Points on a hilly landscape, in no order, each with its height.
A ball rolls from a point to whichever of its 2 nearest points has the largest drop for the distance, and stops where none of them is lower. Distance is the straight distance between rows; heights are no part of it.
guvi height 454: 125, 100, 162, 139, 143, 87, 96, 114, 82, 142, 124, 112, 124, 132, 134, 159, 130, 117, 166, 85, 145, 115, 146, 126, 123, 133, 76, 113, 128, 122, 110, 124, 90, 139, 139, 97, 126, 99, 124, 96, 156, 165, 95, 118
Kas height 249: 159, 116, 133, 106, 165, 113, 149, 127, 96, 146, 120, 133, 122, 90, 112, 174, 166, 131, 99, 93, 116, 138, 170, 66, 104, 113, 59, 121, 133, 145, 143, 118, 127, 136, 168, 121, 120, 97, 102, 140, 130, 133, 127, 110
vom height 429: 149, 136, 174, 112, 180, 103, 139, 131, 118, 165, 121, 152, 154, 122, 122, 152, 163, 139, 96, 109, 112, 83, 148, 96, 116, 112, 85, 95, 138, 121, 137, 109, 144, 173, 168, 165, 141, 117, 156, 128, 158, 104, 124, 92
fubon height 329: 113, 128, 83, 156, 74, 136, 86, 159, 151, 162, 101, 138, 115, 118, 147, 121, 63, 140, 132, 116, 109, 118, 126, 146, 134, 151, 138, 145, 148, 122, 123, 153, 135, 94, 124, 114, 171, 147, 129, 99, 145, 104, 126, 126
digip height 266: 118, 129, 141, 155, 131, 125, 110, 138, 182, 152, 142, 129, 89, 72, 140, 144, 82, 103, 94, 141, 137, 112, 133, 121, 149, 105, 123, 127, 141, 119, 142, 166, 129, 104, 121, 94, 119, 124, 104, 92, 125, 125, 136, 121
Kevu height 545: 128, 114, 147, 108, 133, 114, 202, 131, 88, 129, 139, 134, 100, 146, 126, 134, 169, 132, 137, 168, 120, 139, 136, 125, 108, 109, 156, 96, 111, 142, 70, 140, 108, 133, 129, 182, 102, 130, 120, 112, 137, 147, 160, 145
mekan height 379: 130, 136, 81, 156, 68, 140, 93, 163, 191, 108, 120, 152, 134, 117, 138, 117, 61, 132, 118, 154, 115, 128, 148, 139, 150, 138, 123, 150, 156, 128, 137, 167, 149, 113, 115, 102, 148, 160, 157, 118, 148, 73, 134, 145
Penar height 355: 133, 105, 157, 137, 112, 159, 118, 130, 194, 106, 144, 117, 119, 99, 108, 144, 136, 111, 85, 133, 176, 159, 129, 118, 155, 85, 122, 127, 123, 114, 156, 137, 139, 140, 92, 85, 104, 132, 117, 159, 95, 139, 89, 143
Vob height 259: 138, 155, 114, 155, 126, 84, 89, 134, 93, 176, 110, 120, 124, 136, 123, 113, 85, 123, 121, 91, 122, 107, 114, 158, 113, 176, 126, 121, 129, 126, 106, 127, 142, 129, 142, 117, 191, 117, 111, 90, 141, 125, 132, 131
Dege height 533: 135, 139, 153, 105, 153, 114, 115, 86, 158, 190, 144, 127, 111, 77, 132, 104, 110, 121, 107, 135, 106, 87, 77, 131, 131, 151, 154, 122, 139, 124, 118, 141, 146, 132, 150, 115, 142, 145, 104, 118, 94, 126, 149, 105
bal height 467: 119, 143, 115, 127, 127, 157, 134, 129, 173, 113, 149, 125, 121, 115, 149, 102, 108, 113, 110, 166, 131, 141, 117, 135, 147, 123, 157, 147, 141, 139, 148, 153, 145, 112, 119, 116, 104, 135, 127, 144, 105, 115, 153, 138
Zevik height 377: 107, 140, 119, 138, 102, 155, 140, 136, 133, 96, 121, 111, 152, 174, 122, 56, 139, 146, 155, 171, 127, 122, 91, 151, 142, 143, 185, 136, 132, 133, 138, 127, 124, 131, 121, 150, 122, 127, 157, 166, 138, 112, 127, 122
narup height 400: 144, 148, 175, 102, 167, 146, 144, 105, 124, 135, 143, 151, 147, 115, 135, 130, 164, 120, 109, 131, 118, 78, 124, 98, 119, 118, 137, 92, 122, 108, 136, 94, 153, 167, 147, 155, 132, 126, 149, 132, 120, 123, 137, 102
Zile height 506: 113, 147, 148, 110, 137, 138, 132, 120, 147, 168, 133, 120, 117, 109, 165, 123, 116, 116, 106, 130, 101, 93, 99, 126, 129, 128, 156, 128, 141, 120, 133, 123, 142, 122, 144, 116, 133, 139, 96, 132, 114, 106, 121, 112
Gov height 203: 134, 124, 76, 122, 141, 132, 134, 118, 64, 116, 141, 129, 138, 142, 138, 127, 148, 131, 149, 91, 122, 158, 139, 119, 113, 175, 88, 147, 114, 166, 121, 117, 118, 119, 150, 120, 133, 119, 128, 135, 96, 143, 138, 130
kep height 244: 138, 148, 124, 165, 139, 129, 101, 112, 115, 130, 147, 104, 109, 146, 119, 92, 116, 116, 141, 150, 153, 134, 91, 159, 158, 149, 142, 115, 106, 135, 117, 163, 127, 158, 121, 159, 108, 114, 148, 110, 127, 162, 145, 132
danov height 597: 142, 158, 130, 95, 146, 110, 141, 133, 102, 157, 122, 131, 152, 148, 150, 135, 117, 128, 110, 100, 110, 104, 137, 121, 89, 164, 113, 119, 142, 139, 145, 90, 137, 144, 176, 125, 178, 134, 130, 140, 121, 74, 130, 108
gipa height 482: 122, 122, 140, 114, 137, 85, 122, 128, 117, 150, 134, 136, 153, 140, 104, 119, 127, 99, 156, 128, 76, 134, 121, 184, 117, 122, 133, 132, 156, 145, 123, 127, 91, 92, 149, 135, 133, 154, 121, 131, 144, 97, 129, 107
lidu height 397: 112, 124, 115, 148, 110, 137, 137, 148, 202, 77, 165, 125, 135, 125, 121, 124, 109, 111, 77, 143, 176, 169, 163, 110, 190, 102, 141, 151, 116, 117, 168, 151, 138, 144, 103, 93, 109, 130, 145, 164, 87, 130, 111, 150
lanug height 287: 124, 127, 148, 115, 126, 157, 178, 120, 113, 89, 118, 134, 116, 142, 148, 166, 181, 152, 121, 146, 149, 113, 137, 82, 134, 91, 134, 107, 106, 96, 111, 102, 118, 150, 115, 178, 103, 105, 128, 133, 120, 168, 112, 145
tubi height 200: 111, 118, 121, 130, 125, 137, 149, 131, 110, 133, 125, 112, 86, 116, 162, 166, 149, 126, 135, 131, 123, 126, 149, 110, 133, 96, 121, 141, 118, 122, 118, 139, 98, 102, 126, 133, 91, 110, 94, 122, 132, 165, 109, 135
nisiz height 603: 119, 118, 144, 136, 147, 56, 98, 123, 137, 182, 117, 126, 142, 151, 73, 98, 109, 137, 149, 122, 102, 128, 75, 207, 128, 146, 136, 137, 143, 127, 119, 150, 87, 137, 151, 152, 166, 151, 117, 85, 139, 155, 127, 105
kuni height 520: 111, 149, 88, 109, 140, 131, 154, 125, 142, 145, 102, 144, 124, 137, 109, 88, 132, 143, 123, 150, 94, 133, 85, 162, 119, 147, 166, 149, 132, 146, 155, 134, 135, 89, 139, 157, 115, 118, 108, 142, 124, 113, 139, 137
dadi height 293: 152, 118, 159, 102, 176, 133, 139, 98, 118, 131, 109, 139, 120, 69, 101, 168, 176, 133, 102, 101, 139, 121, 136, 80, 120, 108, 69, 100, 125, 116, 128, 120, 138, 167, 134, 120, 104, 91, 127, 124, 118, 152, 100, 130
vel height 91: 113, 145, 140, 180, 104, 109, 96, 134, 109, 136, 134, 91, 114, 140, 148, 126, 77, 117, 136, 105, 161, 95, 106, 130, 146, 150, 134, 116, 117, 106, 104, 138, 129, 164, 116, 121, 157, 116, 129, 102, 131, 159, 108, 131
pesi height 276: 103, 129, 82, 161, 94, 141, 90, 132, 109, 148, 115, 120, 125, 137, 158, 115, 101, 136, 152, 91, 114, 123, 129, 151, 139, 149, 123, 152, 132, 132, 122, 132, 123, 104, 120, 114, 143, 130, 119, 120, 137, 129, 117, 122
Leva height 437: 110, 101, 143, 129, 119, 116, 110, 132, 106, 141, 124, 100, 121, 122, 158, 160, 117, 124, 164, 73, 141, 104, 129, 114, 128, 130, 88, 129, 133, 133, 123, 116, 100, 128, 124, 88, 129, 117, 111, 119, 134, 157, 101, 118
vuro height 386: 145, 105, 132, 104, 134, 127, 103, 132, 140, 108, 99, 111, 154, 122, 113, 185, 120, 145, 129, 60, 156, 139, 134, 107, 101, 105, 71, 134, 128, 129, 137, 90, 143, 139, 100, 72, 153, 128, 134, 139, 123, 116, 85, 129
popi height 328: 118, 144, 154, 131, 124, 170, 148, 111, 129, 102, 151, 132, 111, 118, 153, 137, 163, 126, 96, 171, 145, 99, 132, 104, 147, 108, 161, 107, 94, 81, 127, 112, 129, 146, 110, 168, 113, 121, 142, 144, 115, 162, 110, 129
mupe height 416: 120, 139, 171, 129, 126, 134, 147, 128, 140, 115, 142, 117, 170, 170, 136, 96, 135, 129, 143, 151, 125, 100, 85, 142, 116, 133, 176, 118, 133, 120, 134, 105, 129, 156, 123, 150, 146, 139, 155, 148, 138, 101, 136, 99
seb height 314: 139, 93, 162, 126, 130, 166, 136, 107, 160, 111, 136, 122, 98, 86, 109, 157, 180, 117, 106, 133, 160, 161, 127, 100, 150, 90, 106, 111, 113, 111, 140, 137, 125, 142, 89, 111, 80, 118, 121, 152, 98, 173, 90, 155
lofu height 212: 127, 138, 92, 168, 126, 122, 125, 139, 145, 144, 129, 139, 94, 85, 143, 151, 85, 105, 102, 125, 131, 133, 163, 120, 136, 107, 107, 138, 129, 129, 150, 168, 125, 80, 119, 102, 119, 111, 112, 86, 127, 127, 131, 130
Gino height 204: 112, 115, 115, 147, 86, 156, 140, 153, 122, 95, 127, 109, 111, 139, 148, 115, 144, 114, 157, 161, 139, 143, 153, 124, 157, 112, 143, 136, 120, 129, 102, 155, 100, 105, 100, 146, 73, 145, 143, 149, 142, 141, 131, 150
Sele height 458: 121, 111, 83, 140, 113, 137, 78, 135, 145, 161, 83, 173, 128, 137, 84, 79, 107, 158, 154, 106, 100, 131, 97, 180, 149, 161, 127, 155, 133, 153, 143, 150, 138, 98, 119, 141, 119, 113, 133, 119, 150, 143, 134, 148
zoze height 357: 149, 135, 126, 110, 160, 134, 123, 132, 123, 112, 75, 129, 161, 125, 122, 183, 155, 156, 121, 79, 157, 122, 138, 115, 107, 102, 76, 104, 127, 111, 134, 86, 130, 166, 108, 130, 137, 104, 163, 132, 148, 115, 95, 124
defur height 180: 132, 116, 121, 114, 163, 128, 174, 144, 80, 94, 139, 149, 165, 178, 148, 143, 170, 150, 152, 116, 149, 139, 143, 104, 115, 141, 100, 104, 116, 130, 125, 109, 113, 158, 147, 180, 115, 112, 175, 122, 127, 136, 145, 126
lil height 656: 129, 140, 123, 84, 151, 150, 182, 112, 136, 89, 142, 149, 125, 114, 129, 139, 160, 137, 94, 140, 137, 146, 166, 62, 105, 99, 136, 143, 117, 124, 141, 105, 160, 125, 144, 106, 116, 123, 92, 142, 77, 128, 144, 140
gog height 444: 145, 138, 181, 133, 144, 98, 135, 107, 154, 149, 158, 109, 158, 150, 113, 105, 131, 128, 124, 158, 122, 108, 76, 165, 115, 119, 160, 107, 129, 117, 125, 116, 123, 157, 129, 161, 157, 154, 144, 122, 137, 115, 153, 96
Fav height 169: 130, 138, 162, 173, 127, 108, 97, 120, 116, 147, 150, 100, 102, 121, 137, 128, 90, 99, 129, 146, 158, 107, 110, 147, 152, 134, 143, 102, 114, 109, 117, 156, 120, 167, 116, 128, 134, 114, 132, 90, 142, 166, 130, 126
tev height 265: 127, 135, 107, 154, 94, 135, 106, 119, 80, 79, 139, 125, 142, 161, 128, 139, 144, 132, 177, 111, 132, 139, 160, 128, 142, 118, 119, 130, 96, 118, 90, 104, 117, 131, 107, 136, 98, 133, 155, 128, 153, 151, 119, 138
neka height 341: 113, 130, 75, 131, 93, 149, 120, 107, 94, 76, 144, 132, 155, 146, 138, 111, 132, 153, 164, 108, 115, 161, 165, 123, 117, 146, 134, 172, 121, 134, 127, 96, 145, 105, 117, 99, 126, 147, 141, 170, 124, 114, 138, 130
Zil height 452: 129, 137, 119, 128, 118, 116, 109, 145, 160, 144, 144, 119, 128, 121, 136, 120, 67, 113, 113, 114, 146, 136, 107, 124, 120, 145, 144, 153, 144, 144, 127, 141, 165, 125, 125, 68, 160, 144, 102, 113, 104, 99, 141, 146
kozo height 330: 105, 142, 112, 119, 123, 126, 136, 130, 108, 112, 119, 142, 164, 195, 97, 67, 151, 159, 152, 132, 101, 133, 93, 168, 111, 172, 150, 143, 127, 141, 144, 100, 134, 124, 141, 161, 145, 120, 142, 155, 137, 111, 119, 112
Kip height 469: 144, 121, 200, 126, 168, 69, 133, 108, 133, 180, 153, 115, 140, 131, 110, 125, 130, 120, 119, 138, 101, 94, 103, 154, 122, 114, 125, 95, 134, 120, 122, 123, 109, 164, 160, 162, 155, 145, 127, 104, 144, 130, 133, 84
debos height 162: 123, 132, 158, 166, 107, 142, 111, 136, 156, 122, 141, 113, 102, 114, 146, 133, 126, 103, 120, 188, 140, 118, 135, 151, 173, 97, 158, 107, 121, 101, 125, 165, 103, 131, 101, 167, 105, 141, 148, 135, 160, 131, 128, 118
Vesum height 501: 126, 120, 137, 104, 149, 166, 160, 110, 141, 100, 151, 129, 113, 119, 133, 93, 153, 119, 123, 194, 128, 141, 115, 121, 135, 127, 181, 121, 129, 135, 125, 132, 125, 122, 119, 149, 100, 146, 133, 163, 95, 130, 168, 137
talag height 489: 128, 130, 99, 124, 122, 147, 97, 137, 179, 161, 85, 144, 133, 132, 104, 80, 97, 146, 125, 144, 124, 122, 63, 173, 148, 156, 164, 151, 134, 149, 158, 154, 147, 113, 126, 148, 125, 111, 131, 135, 139, 127, 140, 144
sunet height 313: 101, 122, 56, 174, 78, 147, 93, 133, 125, 122, 119, 116, 113, 113, 165, 127, 92, 145, 151, 102, 122, 132, 149, 124, 172, 141, 106, 163, 125, 137, 128, 150, 124, 98, 109, 108, 121, 128, 126, 120, 118, 151, 118, 125
tudek height 431: 121, 135, 104, 152, 105, 149, 121, 157, 208, 94, 152, 135, 137, 120, 132, 99, 85, 110, 106, 164, 154, 170, 147, 129, 187, 122, 137, 152, 147, 135, 169, 176, 144, 133, 104, 101, 113, 151, 153, 145, 100, 118, 151, 138
Roz height 342: 135, 128, 89, 116, 103, 151, 147, 129, 101, 53, 100, 123, 148, 136, 126, 178, 146, 145, 145, 124, 149, 147, 162, 102, 112, 94, 118, 153, 99, 111, 130, 74, 117, 112, 103, 131, 118, 111, 142, 163, 120, 139, 106, 147
pata height 412: 128, 117, 100, 133, 96, 108, 108, 167, 194, 163, 121, 139, 118, 128, 128, 117, 44, 156, 118, 121, 132, 142, 113, 116, 131, 173, 147, 151, 155, 142, 131, 163, 180, 116, 118, 73, 180, 154, 103, 73, 108, 87, 141, 155
Des height 306: 120, 128, 111, 156, 128, 81, 94, 122, 102, 189, 98, 125, 108, 101, 121, 108, 71, 120, 129, 99, 119, 109, 115, 150, 115, 175, 121, 121, 156, 130, 118, 157, 118, 110, 142, 96, 176, 105, 101, 73, 135, 134, 145, 126
Lur height 264: 126, 88, 139, 130, 100, 172, 156, 141, 149, 98, 134, 114, 89, 112, 137, 151, 163, 110, 119, 165, 159, 167, 145, 105, 166, 93, 129, 123, 113, 119, 117, 162, 106, 121, 90, 135, 69, 145, 125, 160, 110, 170, 125, 161
nevaz height 640: 130, 146, 89, 90, 144, 135, 194, 124, 103, 96, 133, 140, 128, 135, 133, 118, 150, 143, 117, 151, 125, 160, 159, 85, 79, 138, 148, 150, 124, 140, 148, 103, 141, 108, 167, 117, 139, 119, 98, 153, 94, 101, 158, 134
rul height 219: 120, 122, 154, 152, 112, 155, 99, 133, 173, 130, 142, 125, 88, 79, 149, 157, 118, 94, 96, 163, 146, 111, 133, 139, 167, 103, 141, 118, 126, 97, 140, 166, 117, 131, 107, 132, 108, 135, 133, 140, 137, 139, 113, 123
Duve height 368: 122, 130, 105, 125, 86, 157, 151, 144, 129, 38, 108, 123, 131, 133, 120, 146, 148, 124, 118, 162, 163, 147, 168, 99, 127, 91, 129, 151, 114, 107, 124, 105, 116, 105, 96, 123, 100, 122, 142, 180, 123, 127, 109, 162
vukit height 367: 121, 140, 170, 107, 143, 176, 135, 99, 141, 115, 146, 141, 132, 117, 156, 132, 142, 119, 110, 144, 143, 100, 115, 103, 132, 129, 162, 109, 117, 97, 139, 97, 149, 168, 122, 140, 125, 135, 145, 151, 101, 133, 126, 117
bodiv height 528: 130, 154, 146, 96, 140, 125, 151, 115, 137, 142, 134, 133, 132, 112, 137, 132, 137, 119, 110, 159, 93, 101, 117, 126, 106, 113, 161, 122, 138, 123, 137, 105, 139, 104, 147, 128, 121, 134, 108, 148, 133, 77, 136, 117
sosiz height 464: 132, 132, 139, 122, 142, 94, 148, 135, 79, 143, 148, 147, 154, 159, 114, 124, 148, 123, 153, 122, 83, 132, 140, 160, 111, 129, 107, 115, 144, 149, 126, 112, 93, 113, 160, 159, 138, 143, 138, 132, 143, 111, 119, 101
raru height 524: 125, 106, 140, 108, 138, 135, 182, 122, 116, 108, 138, 119, 119, 147, 117, 88, 167, 124, 145, 185, 125, 144, 109, 139, 126, 136, 183, 106, 129, 153, 96, 139, 102, 121, 116, 180, 91, 148, 142, 149, 118, 141, 171, 143
Dero height 490: 152, 90, 201, 110, 162, 84, 103, 134, 134, 168, 144, 116, 136, 105, 111, 142, 112, 103, 127, 120, 134, 101, 101, 144, 104, 124, 117, 99, 157, 130, 98, 126, 102, 163, 151, 118, 158, 136, 123, 112, 143, 131, 134, 101
zeti height 413: 118, 142, 98, 154, 71, 139, 107, 164, 166, 83, 121, 136, 127, 114, 141, 147, 99, 109, 110, 153, 138, 128, 165, 133, 150, 109, 123, 151, 133, 112, 133, 150, 128, 87, 103, 111, 118, 148, 148, 145, 154, 84, 114, 140
Vudi height 669: 139, 120, 150, 81, 160, 161, 170, 102, 156, 101, 127, 155, 132, 91, 105, 145, 187, 146, 90, 123, 144, 141, 155, 55, 125, 91, 110, 131, 113, 110, 147, 98, 173, 144, 128, 101, 112, 115, 114, 141, 73, 142, 109, 139
lar height 630: 120, 115, 114, 163, 123, 113, 86, 120, 125, 140, 129, 130, 126, 141, 110, 90, 112, 110, 179, 136, 94, 139, 128, 187, 147, 126, 142, 137, 142, 135, 98, 161, 94, 103, 116, 141, 106, 144, 155, 89, 167, 140, 149, 134
Mufa height 261: 104, 103, 80, 166, 84, 148, 116, 153, 144, 96, 130, 112, 99, 114, 155, 139, 112, 120, 146, 131, 141, 149, 169, 112, 186, 111, 95, 154, 125, 121, 125, 176, 97, 105, 102, 123, 81, 144, 146, 127, 130, 159, 120, 145
koso height 617: 105, 118, 129, 152, 131, 75, 109, 111, 110, 159, 134, 127, 135, 173, 81, 91, 134, 134, 172, 132, 87, 146, 112, 204, 146, 142, 130, 134, 129, 133, 112, 156, 102, 121, 129, 161, 124, 144, 138, 80, 160, 148, 136, 110
damev height 86: 145, 117, 197, 150, 132, 133, 119, 116, 134, 129, 149, 110, 109, 136, 121, 136, 165, 110, 137, 179, 146, 128, 128, 146, 141, 86, 150, 84, 100, 113, 126, 131, 114, 144, 94, 162, 103, 133, 144, 116, 166, 152, 132, 116
Vokep height 612: 127, 159, 112, 91, 137, 133, 146, 117, 118, 117, 116, 120, 151, 142, 155, 159, 110, 133, 107, 102, 141, 123, 150, 96, 92, 140, 125, 140, 120, 130, 158, 78, 149, 132, 153, 88, 162, 124, 121, 150, 113, 81, 121, 124
vok height 129: 141, 125, 108, 101, 172, 129, 154, 132, 70, 109, 135, 147, 161, 148, 154, 148, 145, 140, 133, 97, 145, 136, 149, 94, 109, 153, 83, 119, 125, 146, 139, 103, 114, 149, 160, 149, 128, 103, 162, 137, 99, 133, 139, 119
pav height 581: 146, 149, 147, 97, 148, 81, 129, 138, 123, 181, 115, 124, 138, 148, 127, 115, 99, 132, 102, 100, 104, 102, 100, 132, 96, 176, 132, 106, 151, 138, 119, 105, 144, 157, 182, 142, 198, 137, 112, 126, 114, 90, 132, 122
lolop height 446: 152, 142, 153, 119, 163, 95, 160, 136, 91, 152, 134, 142, 152, 148, 119, 149, 156, 133, 116, 121, 94, 106, 157, 127, 103, 114, 90, 101, 133, 137, 141, 107, 114, 146, 176, 174, 140, 114, 142, 126, 164, 104, 122, 89
pavak height 148: 153, 105, 199, 128, 158, 146, 139, 107, 128, 125, 126, 123, 122, 127, 108, 156, 205, 137, 129, 157, 146, 137, 125, 119, 138, 92, 119, 66, 107, 109, 131, 122, 126, 167, 88, 161, 102, 124, 150, 113, 161, 155, 116, 125
sizu height 625: 123, 166, 86, 98, 130, 137, 162, 116, 113, 125, 127, 127, 138, 144, 152, 127, 122, 143, 115, 128, 125, 150, 147, 117, 100, 158, 140, 164, 125, 147, 176, 97, 155, 102, 156, 82, 154, 121, 108, 146, 104, 85, 137, 123
vib height 484: 139, 120, 163, 116, 144, 110, 112, 134, 155, 137, 156, 121, 132, 99, 115, 136, 94, 96, 108, 104, 161, 127, 111, 113, 115, 128, 117, 130, 143, 141, 130, 127, 160, 154, 128, 63, 142, 136, 103, 128, 97, 111, 133, 130
dupud height 147: 140, 144, 101, 141, 129, 118, 129, 137, 124, 129, 139, 130, 116, 100, 119, 154, 119, 111, 116, 99, 140, 153, 174, 111, 113, 102, 107, 150, 113, 147, 149, 134, 138, 78, 126, 82, 122, 119, 89, 111, 126, 121, 130, 120
gaz height 331: 149, 144, 138, 103, 164, 153, 139, 116, 132, 105, 81, 130, 141, 100, 110, 175, 187, 154, 104, 113, 131, 137, 135, 101, 100, 92, 84, 93, 135, 107, 133, 101, 135, 161, 117, 134, 121, 100, 139, 133, 135, 120, 92, 138
leda height 424: 124, 124, 57, 133, 96, 153, 96, 128, 143, 130, 93, 180, 139, 139, 88, 75, 109, 169, 136, 119, 107, 154, 123, 164, 135, 168, 141, 177, 128, 153, 166, 130, 173, 83, 118, 117, 132, 121, 133, 142, 145, 105, 145, 152
Far height 141: 109, 123, 114, 128, 104, 144, 160, 143, 102, 121, 128, 121, 117, 143, 158, 133, 152, 116, 162, 131, 112, 131, 141, 130, 123, 108, 138, 139, 127, 132, 120, 131, 102, 84, 115, 145, 98, 132, 108, 139, 149, 130, 123, 132
raz height 209: 139, 117, 134, 119, 153, 113, 140, 130, 116, 149, 130, 116, 113, 91, 106, 162, 155, 124, 114, 88, 125, 144, 170, 83, 99, 98, 82, 131, 128, 154, 144, 125, 127, 106, 151, 84, 120, 107, 69, 120, 130, 136, 116, 101
dak height 642: 113, 104, 118, 159, 123, 119, 93, 124, 124, 139, 126, 126, 98, 124, 135, 116, 107, 99, 173, 137, 117, 145, 162, 155, 151, 113, 128, 134, 142, 131, 115, 177, 91, 97, 115, 122, 85, 130, 138, 87, 159, 149, 144, 142
vulaf height 560: 142, 126, 159, 102, 149, 77, 119, 121, 150, 204, 120, 117, 120, 105, 116, 111, 92, 126, 108, 115, 102, 90, 72, 142, 105, 168, 152, 114, 158, 125, 102, 134, 134, 147, 169, 127, 178, 149, 88, 108, 113, 113, 138, 113
mozo height 370: 127, 110, 80, 147, 84, 127, 81, 154, 172, 173, 88, 155, 121, 120, 113, 107, 52, 155, 130, 110, 104, 129, 103, 143, 120, 180, 137, 142, 158, 133, 128, 152, 154, 99, 118, 102, 183, 142, 117, 76, 136, 107, 137, 157
mus height 305: 127, 138, 91, 140, 96, 148, 100, 111, 94, 76, 124, 118, 161, 144, 147, 155, 117, 138, 156, 91, 134, 134, 160, 126, 125, 125, 123, 156, 106, 122, 118, 79, 131, 122, 113, 104, 137, 137, 148, 160, 132, 124, 117, 131
bukuz height 385: 105, 140, 52, 133, 89, 158, 124, 128, 122, 89, 115, 148, 138, 145, 115, 68, 129, 163, 154, 140, 109, 166, 150, 137, 129, 164, 154, 182, 134, 142, 144, 128, 155, 86, 116, 116, 119, 135, 141, 166, 130, 103, 145, 151
bogin height 395: 125, 147, 129, 146, 90, 149, 119, 149, 138, 65, 122, 130, 140, 130, 124, 130, 124, 108, 118, 170, 151, 128, 149, 126, 127, 104, 149, 137, 128, 108, 127, 111, 131, 103, 98, 110, 109, 132, 157, 175, 145, 92, 112, 152
Kodas height 583: 125, 123, 133, 115, 132, 98, 102, 137, 156, 185, 112, 117, 135, 127, 106, 96, 89, 126, 129, 127, 112, 118, 57, 181, 119, 155, 163, 133, 155, 133, 107, 146, 120, 132, 139, 134, 169, 149, 108, 110, 129, 122, 132, 126
debo height 307: 143, 144, 128, 128, 167, 122, 111, 113, 105, 126, 146, 125, 136, 139, 130, 100, 121, 111, 128, 126, 132, 124, 91, 152, 125, 160, 129, 121, 126, 148, 120, 132, 133, 149, 146, 140, 131, 111, 134, 128, 114, 133, 147, 131
Vifuz height 250: 127, 110, 141, 105, 127, 147, 169, 122, 109, 113, 110, 119, 91, 113, 146, 185, 178, 150, 126, 130, 136, 135, 142, 87, 121, 85, 105, 120, 106, 114, 109, 117, 108, 137, 115, 149, 88, 109, 99, 128, 121, 177, 106, 153
mos height 414: 124, 99, 130, 120, 108, 119, 95, 138, 119, 131, 130, 116, 143, 128, 144, 163, 95, 128, 152, 54, 139, 122, 139, 113, 111, 135, 91, 146, 134, 137, 117, 103, 131, 124, 112, 70, 161, 144, 110, 135, 119, 127, 112, 119
rup height 283: 118, 136, 98, 129, 118, 125, 157, 129, 75, 115, 130, 133, 135, 193, 111, 86, 165, 155, 165, 123, 111, 148, 117, 154, 117, 169, 133, 136, 108, 145, 116, 124, 123, 126, 142, 180, 126, 122, 132, 130, 132, 143, 129, 131
Difu height 561: 137, 121, 168, 105, 156, 115, 185, 117, 88, 144, 142, 137, 106, 133, 132, 142, 186, 135, 125, 150, 98, 109, 146, 100, 117, 98, 130, 99, 108, 127, 103, 127, 127, 148, 150, 178, 108, 118, 114, 111, 141, 154, 145, 116
fafir height 510: 161, 110, 191, 99, 160, 121, 107, 121, 147, 146, 142, 135, 142, 81, 112, 153, 134, 97, 105, 123, 141, 117, 109, 124, 105, 114, 108, 100, 141, 133, 125, 121, 143, 160, 139, 104, 140, 132, 126, 136, 127, 119, 135, 120
bekek height 182: 122, 154, 120, 164, 100, 117, 95, 149, 122, 148, 116, 102, 125, 167, 134, 101, 78, 141, 126, 98, 141, 105, 91, 141, 131, 159, 146, 128, 120, 109, 103, 139, 159, 151, 120, 143, 182, 122, 125, 99, 144, 133, 117, 136
Lika height 358: 134, 130, 119, 101, 181, 114, 155, 109, 98, 151, 143, 135, 110, 129, 117, 103, 154, 132, 122, 138, 104, 133, 95, 139, 123, 159, 127, 112, 127, 159, 119, 142, 120, 129, 172, 165, 112, 116, 109, 123, 94, 144, 152, 124
Puvu height 228: 131, 120, 140, 135, 126, 129, 133, 132, 87, 83, 140, 129, 160, 182, 143, 147, 158, 137, 172, 105, 142, 131, 144, 118, 131, 117, 106, 116, 107, 129, 114, 102, 115, 149, 114, 146, 111, 124, 166, 121, 154, 143, 125, 128

For each start below, name the point where the ball stops.
fafir => pesi
vuro => dupud
gipa => Far
raru => Far
bodiv => Far
bukuz => vok

Call two points neighbours if one is among the 2 nearest of the other. Go from one point of each pair to the other, from neighbour to neighbour, staying as low as possible. Name the highest point that can't be avoided.
dupud and pesi => sunet
damev and dupud => digip
dupud and Far => lanug
damev and Zile => bodiv
